Each row is a point on a landscape with many valleys, with its height.
From any point a ball rolls to the lowest of the 3 points nearest to it. It stops when none of these is lower. Distance is the straight distance between rows; heights are no part of it.
<668>: [  4   4  -6  33  28 -16 -33  35   8   3  -3  13   1]  (h 74.2)
<609>: [-13  13 -13  26  13  19  25  26 -21  -1   4 -34   8]  (h 49.2)
<558>: [ -8   1 -19  11   4  12  22  -2 -21  -3   7 -19   3]  (h 58.2)
<65>: [-11  20  10 -19 -11  14  32 -36  -1  24 -10  -5  26]  (h 66.8)
<67>: [ -4   6 -13   0  -4   4  19 -28 -18   2   3  -6   2]  (h 47.3)
<297>: [  4   0 -14  44  36 -15 -34  35   5   4   0  12   0]  (h 79.7)
<640>: [-14   8 -20  16   9  21  23   4 -18  -2   4 -26   8]  (h 24.0)
<421>: [ -8   2  -6 -43 -23  -7 -25 -27  23 -12 -21  26 -16]  (h 37.4)
<185>: [  6 -16   0   8  -4   3  11  14 -11  -9  16 -12  -3]  (h 59.9)
<396>: [ -2 -15   6 -21 -18   4 -11 -25  17 -12  -2  14 -17]  (h 37.5)
<388>: [-15  15 -10  12  -1  20  26 -29  -8  15  -4 -18  13]  (h 68.1)
<515>: [  2   8 -11  27  21 -26 -31  37   9   2  -3  26  -3]  (h 80.2)
<149>: [ 16   4   7  50   6  -3  -6  38 -10   9  20 -28   3]  (h 58.0)
<424>: [ -5  16   0 -13  -4   4  24 -37 -13  16  -3  -2  12]  (h 62.5)
<288>: [ -4   0  -9 -23   7 -11 -25  28  14 -11 -14  18  -1]  (h 70.4)
<221>: [ -2  12  -9  27  10  11  22  33 -23  -3   9 -30   6]  (h 48.5)
<27>: [ 18  -4  11  30  10  -2 -18  31   7  11  10 -20   2]  (h 32.9)
<260>: [ 17  -4   4  50  16  -2 -25  34   3  13  14 -21   2]  (h 44.3)
<518>: [ 11   0   0  38  29  -9 -34  30   8   9   4   0   0]  (h 63.0)
<356>: [  0 -22   2  -7 -12   4  -2 -10   4 -12   7   2 -13]  (h 42.5)
<307>: [ 15  -8   8  17   2   0   1  31  -5   3  18 -20  -1]  (h 25.4)
<460>: [  1  -9  -5  -1 -11  -1  13 -24 -12  -8   9   4  -8]  (h 39.9)
<657>: [ -1  -5  16 -32 -27  -6  -1 -36  16  -5  -8  26 -19]  (h 17.9)
<301>: [  2 -22   5  -7  -6   7  -6   7  12 -10   6  -1  -8]  (h 23.9)
<642>: [ -1   7  -3 -12  -6  -3  21 -35 -16   3   1   5   1]  (h 37.6)
<658>: [ -5  -8  -2 -31 -19   0 -24 -21  24 -16 -12  17 -14]  (h 25.6)
<486>: [ -2   3  -5 -16  11 -16 -26  30  12  -8 -12  17  -1]  (h 83.1)
<93>: [ -5 -18   1 -21  -7   5 -17  -3  19 -15  -7   6 -10]  (h 50.7)
<89>: [  1  10   8 -35  -5  -4  30 -41 -11  12  -6  11  13]  (h 69.7)
<473>: [  3  -6 -30  54  35 -17 -29  46   7   1   4  17  -8]  (h 85.3)
<142>: [  7  13  -1  45   9   3  11  42 -24   0  18 -31   7]  (h 61.6)
<119>: [-10  20   2  -7  -6  13  27 -36  -6  19  -9  -7  19]  (h 63.6)
<62>: [ -4  -1 -14  17   5   9  22  18 -23  -5  12 -23   4]  (h 48.9)
<566>: [ -1  -2  23 -44 -30  -9   8 -38  16  -3 -13  33 -19]  (h 9.0)
<312>: [ 11 -18  12   4   5   4  -9  24   7  -3   7 -11  -3]  (h 12.9)
<360>: [ -6   9   1 -49 -27 -10 -24 -34  23 -11 -23  28 -16]  (h 41.0)
<272>: [  5  -4   6  -3  15  -5 -26  28  14  -4  -6   2   1]  (h 92.3)
<335>: [ -4  21  -6  40  13  12  21  39 -23  -1  10 -34   8]  (h 22.9)
<432>: [ -9  17  -9   1  -3   9  22 -34 -12  13  -3  -8  11]  (h 58.3)
<151>: [ -1  -7 -14   3  -4   2  17 -17 -20  -7   8  -6  -4]  (h 60.6)
<582>: [ -3  14   4 -23  -5   4  27 -39 -10  17  -8   4  15]  (h 64.2)
<146>: [  0 -18   6 -12 -17  -1  -1 -21   5 -10   5  11 -14]  (h 44.8)
<574>: [-14   1  12 -44 -22  17  41 -40   7  20  -8   0  36]  (h 79.8)
<86>: [ -7  13  11 -30 -11  10  34 -38  -4  23 -12  -3  27]  (h 69.0)
<514>: [  0   2  15 -51  -8  -8  32 -43 -11   3  -8  26  10]  (h 87.7)
<321>: [  1  -1  25 -42 -23 -10  18 -37   2  -3  -7  34 -12]  (h 20.3)
<408>: [  2  -4   3 -11 -12  -3  16 -35 -12  -4   8  12  -7]  (h 34.4)
<381>: [  7   1  -2  22   2   4  16  31 -18  -2  16 -26   2]  (h 33.8)
<560>: [  4 -22   2   2  -8   5   4   9  -4  -9  12  -9  -8]  (h 48.0)
<402>: [ 14  -7  14  17  13  -3 -20  31   9   5   7 -14   1]  (h 26.5)
<510>: [  3   7  -1  11  21 -17 -30  36  11  -1  -8  16   1]  (h 85.9)
<90>: [ 14  -4   1  47  29  -5 -35  31   7  10   5 -12   3]  (h 55.2)
<467>: [ -8 -13  -6 -30 -11   1 -24 -11  20 -15 -12  15 -10]  (h 35.8)
<49>: [ -4   0   7 -41 -26  -2 -16 -33  24  -8 -16  25 -17]  (h 28.7)
<568>: [  1  20   0  56  10   3  11  44 -24   1  16 -34   8]  (h 63.9)
<92>: [  3  -3  14 -25 -19  -6  15 -39  -3  -5   1  23 -14]  (h 28.6)
<198>: [ 10   1   3  28  28  -9 -33  33  11   5  -2   2   1]  (h 66.9)
<389>: [ -4 -14   0 -19   3   2 -22  13  18 -12  -8   5  -7]  (h 48.6)
<596>: [-10 -12  -8 -27   0  -2 -25   9  20 -15 -13  10  -4]  (h 5.7)

For each start below, name the point where the ball stops.
<146> | <658>
<642> | <566>
<272> | <596>
<151> | <566>
<149> | <312>
<381> | <312>
<668> | <312>
<514> | <566>
<574> | <432>

Two balls start at each pair of points below. Name the first point that both come to, or write none.
<510> and <486> | none
<62> and <388> | none
<515> and <518> | <90>
